Each row is a point on a landscape with many peaks, with its height.
A climber steps from a point to whichever of its 4 nearest points has the largest rise for the distance, and stops where none of them is higher. Distance is the straight distance between rows; heights are no part of it.
Z4: [154 133 140 165 143 150 115 108 154 141 166 122 134  89 120 158 123 142
 134 125 102 125 140]  (h 576)
Z790: [128 133  90 112  95 143 177 126 133 105  90 162 111 170  93 107 117 141
 125 138 130 103 146]  (h 446)
Z596: [ 73  75 210 172 172 152 105 134 145 168 173 101 113 127 158 127 146 111
 129  93 157 128 136]  (h 243)
Z751: [137 145  57 101  68 130 161 130 128 118  64 134 102 173  59 115 141 146
 164 152 166 126 156]  (h 471)
Z520: [ 96  91 169 120 141 102  35 149 113  98 182  78 166 148 189 139 188  43
 145 111 122 143  84]  (h 203)
Z100: [ 98 203 170  98 123 120 114 125 141  80 159 195 131 161 122 107 163 119
 114  93  92 139 138]  (h 204)
Z865: [180 185 100  95 113  78 129 167 118 119  96 171 175 113  96 100 136 135
 143 142 122 139 104]  (h 459)
Z788: [ 88  35 137 182 156 130 133  86 142 171 144  71 121 118 159 148 107 118
 135 139 130 114 142]  (h 577)
Z767: [135 178 142 152 128 124 120 179 131 132 137 148 147 138 131  97 142 123
 116 128 105 128 106]  (h 335)
Z592: [ 89 169 131 105  91 156 178  72 110  85 115 150  98 182  89 151 117 142
 122 110 137  67 137]  (h 538)
Z803: [124 147 165 137 148 120  74 158 122 114 162 143 166  97 169 109 131 102
 128 137 122 150  91]  (h 159)
Z690: [187 143  73  97  90  94 146 139 125 133  51 153 167 154 104 113 102 139
 145 122 163 109 144]  (h 492)
Z485: [106 166  66  92  90 135 153  79 133 115  96 124 105 213  88 111 165 139
 135 129 184  98 156]  (h 489)
Z349: [128  51  96 139 117 116 127  93  82 153  80  90 132  90 147 152  85 112
 148 162 119 127 170]  (h 20)
Z16: [109  99 154  99 118 104  47 138 120 111 157  72 168 144 195 187 160  44
 145 139  78 120  79]  (h 171)
Z869: [ 88 163 147  71 119 169 171 117 115 119 155 156  46 157 110 100 175 102
 138 118 131 139 124]  (h 451)
Z199: [122 117 146 156 157 162 127 136 116 140 161 105 115 118 130 116 141 124
 113 140 104 159 128]  (h 473)
Z998: [135 108  93 150 121 139 148 160  96 138 100  98 123 112 113 122  96 129
 114 172 131 125 135]  (h 421)
Z28: [110 109 174 144 168 136  86 124 133 154 199 121 138 111 169 130 160 112
 128 124 104 139 105]  (h 377)
Z152: [193 129  94 118 148  66  64 142 145 150 119 145 190  48 162 154 106 161
 115 141 116 131 118]  (h 38)
Z905: [144 150 205 149 163 135  77  98 122  94 198 136 141 122 142 112 185 123
 144  90 108 176 135]  (h 227)
Z679: [185 199 113  67 129  97 130 100 159  91 101 202 159 121 107 147  97 185
 121  71 166  72 133]  (h 175)
Z603: [148 167 112 112  99 130 145 111 135  85 106 194 154 147 102 159  94 178
 137 118 129 105 146]  (h 383)
Z961: [122  97 207 194 166 166 132 125 133 166 177 109 134 113 140 116 147 146
 129  82 143 125 137]  (h 251)
Z899: [105  85 188 195 168 174 153  99 155 147 149 115  82 121 128 115 141 132
 120  86 154 130 156]  (h 257)
Z966: [196 131  46 108 100  89 125 118 112 136  50 129 154 128 100 138  85 197
 134 128 189 128 149]  (h 395)
Z736: [ 87  74 198 116 156 124  73 152 128 151 173  93 135 149 193 126 151  69
 137 113 120 158  81]  (h 264)
Z595: [208 154  90  74  96  82 112 153 136 156  55 157 190 137 118  93 101 162
 138  96 168 104 116]  (h 526)
Z493: [148 148  89 113  98 122 160 135 129 136  78 137 138 129 103 110 111 132
 143 143 127 139 145]  (h 363)
Z629: [104  64 159 160 153 141 138 106 115 157 134  77 129 102 145 130 127 124
 137 144 155 137 132]  (h 551)
Z680: [108 139 155 137 150 146 160 129 115 111 144 150  87 111 122 128 152 125
 117 107 123 134 154]  (h 474)
Z724: [105 110 123 135 121 121  94 180 107 146 134 113 170 123 164 116 118 108
 136 156 104 136  99]  (h 574)
Z632: [166 142 103 125 128  98 114 153 117 145 104 141 154  95 159 150  81 147
 120 148 112 135  90]  (h 149)
Z808: [133 157 137 126 110 155 177  95 143 111 122 168 101 129 100 153 126 146
 105 110 113  93 140]  (h 629)
Z214: [151 154 126 121 112 139 148 134 141 114 129 146 148 112 106 141 102 153
 130 108 103 139 138]  (h 400)
Z325: [166 134  80 104 128  86 113 171 126 159 111 150 186  91 139 123 101 113
 125 162 122 159  99]  (h 266)
Z143: [105 181 163 138 125 167 138 148 128 109 153 158 134 129 134 114 127 136
  96 111  96 156 123]  (h 231)
Z137: [ 95 131 133 131 124 167 190  67 129 109 122 130  55 161  92 154 144 144
 118 102 133  99 142]  (h 564)
Z88: [143  89 106 193 119 156 149 103 135 147 123  88  97 102 111 144 136 150
 136 145 133 134 171]  (h 21)
Z456: [106 137 153 125 117 158 199 103 156 122 153 137  61 135 118 139 146 104
 106  89 125 142 154]  (h 535)
Z336: [102 160 112  98 115 122 147 177  96 151  97 154 117 137  95  76 135 114
 116 144 118 160 124]  (h 412)
Z735: [117 105 156 102 122 106  41 129 121 124 166  87 181 130 194 178 156  63
 153  99 114 112 106]  (h 158)
Z986: [150  91 149 131 159 117  58 137 129 131 157  97 148  93 171 163 109  99
 139 143  98 129 109]  (h 367)
Z230: [174 155 100 104 137  95 106 146 154 132 103 164 144  78 134 137 115 177
 113 130  94 101 129]  (h 30)
Z620: [136  91  57 165 110 104 134 120  97 119  75  99 110 137  90 111 119 139
 132 191 140 159 162]  (h 392)
Z184: [112 137 129 163 134 164 191 118 123 116 126 101  67 134  95 108 170 118
 133 130 148 119 155]  (h 548)
Z750: [149 162 108 106 124 143 140 167 126 133 115 154 141 119 113 131 128 139
 117 132 116 142 131]  (h 598)
Z157: [108  67 128 126 118 143  92 142 115 136 135  68 143 112 175 141 110  94
 118 185  99 127 107]  (h 571)
Z124: [105  75 127 135 150 140 122 151 108 144 101 100  93 138 122 104 147 108
 114 173 132 171 105]  (h 376)
Z554: [166 117 117 120 147 116  95 152 122 124 115 145 158  93 177 116  85 137
 121 147  94 145 114]  (h 137)
Z49: [ 87  91 156 102 131 126  54 145 148 134 160  95 149 148 178 138 142  53
 137 117  89 142  88]  (h 195)
Z221: [ 96 162  74 135  73 140 195  46 132  86 108 125  62 193  84 128 144 158
 129 134 167  72 146]  (h 502)
Z921: [141 155  84 113  93  93 158 151 113 128  68 157 153 144 102 103 109 141
 126 133 142 138 141]  (h 463)
Z870: [108 146 180 115 151 151 127 136 130  95 190 150  82 146 136  84 185 109
 117 110 111 157 120]  (h 228)
Z539: [128  52 133 115 130 126  90 119 135 158 132  62 162 101 174 170 102  99
 137 129 112  99 124]  (h 570)
Z70: [149  90 101 157 166  97 130 132 114 139 128 104 143  71 159 128  84 159
 126 150 101 119 117]  (h 24)
Z113: [ 94 117 122 124 124 154 182 144 114 134 117 102  42 146  87  88 169 121
 138 166 146 162 142]  (h 514)
Z563: [136 149 126 146 127 114 112 161 129 116 143 132 133  94 141 122 113 125
 120 134 101 142 108]  (h 140)
Z839: [102 118  81 105 100 154 177 138 123 127  99 121  71 159  67  94 135 133
 148 182 147 133 139]  (h 485)
Z176: [ 88 149 201 144 156 133  95 133 144 121 174 136 127 114 135 103 186  94
 128 112 121 167 121]  (h 280)
Z809: [ 78 127 138  77 126 168 187 101 126 106 138 125   4 155 109 122 164 111
 112 114 149 146 129]  (h 475)
Z282: [164 167 141 153 125 139 120 106 158 126 168 169 129  97 139 155 124 168
 121  93 103 117 153]  (h 525)
Z834: [159 159 121  81 112 115 139 105 145 103 101 202 154 135 120 128  93 178
 128  80 145  87 130]  (h 310)
Z257: [106 115 131 132 129 163 153 145 123 137 142 111  76 120 119 113 153 112
 122 141 117 161 113]  (h 444)
Z941: [124  75 126 147 147 119  67 121 137 129 158  83 168 111 162 169  99 119
 144 126 107  95 136]  (h 557)
Z208: [ 76 145 102  69 115 147 198  85 126  90 115 137  35 199  99 119 165 124
 105 122 161 106 108]  (h 453)
Z730: [160 165  63 120  87 115 160  99 143 113  92 145 129 153  87 153  83 179
 129 125 184  90 152]  (h 435)
Z355: [117 125 187 152 176 114  55 130 115  94 225 111 144 119 170 124 160  76
 133  84 140 140 128]  (h 192)
Z967: [123 195 175 118 115 132  89 153 139  80 176 214 148 136 126  99 150  99
 122  84 101 166 118]  (h 186)
Z989: [135 194  93  86  97 118 162 129 124 117  60 139 140 176  93 125 168 121
 121 147 176 131 111]  (h 515)
Z732: [160  81  78 161 135 103 145 108 101 147 121  74 116  90 110 159  97 169
 138 172 127 123 153]  (h 22)
Z296: [123 137 133 162 132 176 142 110 141 138 167 141  99 101 116 134 123 158
 118 107  99 121 129]  (h 549)
Z877: [144 156 156 146 134 142  94 155 132 132 170 128 160 106 162 148 121 128
 134 142 102 149 107]  (h 263)
Z851: [112 150 193 181 169 142  52  99 129 118 233 135 135 100 171 140 166 110
 163  59 136 137 140]  (h 208)
Z909: [137 137 177 164 154 113  56 113 135 116 200 108 163  89 165 173 130 129
 134 108 107 120 108]  (h 422)
Z469: [108  58 133 141 136 144 142 166 104 161 101  81 138 116 132 109 123 118
 116 164 114 139 130]  (h 477)
Z270: [140 130  79 144  86 171 193  66 134 125 139 111  83 135  78 144 129 160
 116 136 129  97 164]  (h 419)
Z239: [135  92 118 119 153  92  89 126 126 136 107  83 167  97 192 147  83 117
 115 166  95 124 101]  (h 312)
Z339: [146 149 101 143 115 136 173 114 128 139 108 112 113 140  72 140  94 155
 133 134 141 105 157]  (h 425)
Z385: [100 134 226 149 183 111  58 126 106 116 196 139 113 122 157 109 183  71
 154  89 129 184 123]  (h 232)
Z657: [ 93  93 184 162 169 152 149 148 150 145 161 133  65 138 123 102 178 113
 132 106 140 147 115]  (h 269)
Z517: [183 148 107  76 104  74 114 177 135 125  73 180 202 157 111  78 114 121
 119 126 157 124 110]  (h 635)
Z354: [152 132  39 115  77 109 158 115 122 124  80 123 124 150  78 141 110 181
 144 171 152 142 156]  (h 448)
Z225: [113 182 135 110 114 134 134 148 131 103 140 164 112 148 126 103 145 129
 114 117  93 158 127]  (h 238)
Z67: [183 123  79 108 141  70  99 150 145 152  91 160 183 103 136 116  67 146
 124 137 133 142 112]  (h 156)
Z978: [100 176 135  88  90 130 166 125 110  96  97 172 135 203 126 110 126 128
 112 103 168 102 127]  (h 500)
Z559: [135 211 129  76 115 144 147 118 144 105 123 174 151 156 117 136 125 151
 128  95 124 117 119]  (h 656)
Z887: [141 187 100  95  91 129 185  69 140  80 108 170 133 161 107 154 101 164
 113  94 154  70 126]  (h 680)
Z80: [158 110  81 131 118  91 157 149 123 150  81 128 138  86  89 153  75 170
 129 146 136 144 141]  (h 242)
Z510: [227 155  63  96 117  62 138 126 177 144  57 180 186 115 111 133  83 175
 124 100 167  99 148]  (h 659)
Z452: [113 132 132 150 121 144 145 139 109 152 114 119 123 108 102 125 129 134
 116 154 117 138 135]  (h 402)
Z588: [ 77 155 138  82 108 165 185 131 111  90 120 144  59 175  83  99 178 119
 122 147 144 127 122]  (h 478)
Z189: [158 161  78  84  93 109 145 177 121 158  60 156 175 164  97 100 148 130
 136 121 180 150 128]  (h 539)
Z288: [ 89  28 168 163 147 139 127 118 109 191 109  70 123 130 147 123 119  93
 136 168 149 103 129]  (h 530)
Z379: [120 112 187 162 147 123  88 114 135 133 181 123 149  90 151 139 103 129
 123 131 121 140 124]  (h 476)
Z118: [105  40 148 203 163 140 112 103 145 167 147  63 126 116 145 136 114 140
 135 131 140  97 142]  (h 572)
Z194: [117 123 156 164 157 141 142 133 120 154 162 109 142  84 140 153 116 130
 116 145  95 126 122]  (h 544)
Z467: [ 72  72 150 149 164 156 122 166 126 160 133  82  88 141 144  99 164  92
 127 155 145 141  98]  (h 306)
Z419: [134 115  94 133 119  89 144 158  78 144  66 103 123 135 130 114 127 120
 116 193 125 140 125]  (h 364)
Z477: [150  94 112 129 149 106  93 157 148 144 119  95 165 104 169 159  83 113
 138 156  81 115  96]  (h 445)
Z822: [ 94  92 192 157 196 157 110 150 148 130 180 102 109 119 154 107 158  86
 116 108 111 145 114]  (h 281)
Z769: [139 166  76 124  83 117 174  72 122  97  78 145  97 184  95 132  99 163
 143 115 173  65 139]  (h 536)
Z212: [148 182 119 130 123 135 125 114 146  96 154 177 139 118 129 158 119 156
 111  95 114 121 152]  (h 378)
Z306: [113  23 157 147 145 124  98 110 146 167 127  70 164 124 175 160 108  88
 149 144 105 114 148]  (h 625)

For each start below, name the point where the climber stops.
Z124 | Z306
Z596 | Z4
Z419 | Z306
Z152 | Z517
Z851 | Z4
Z355 | Z4
Z49 | Z4

Call two points neighbours if one is among the 4 nearest of the other. Go from one point of each pair to the other, from neighbour to neighbour, staying as high as possible. Name the lowest point that can't be avoided.
Z517, Z724 | Z452
Z724, Z306 | Z539
Z887, Z510 | Z978
Z808, Z887 | Z592
Z510, Z517 | Z595
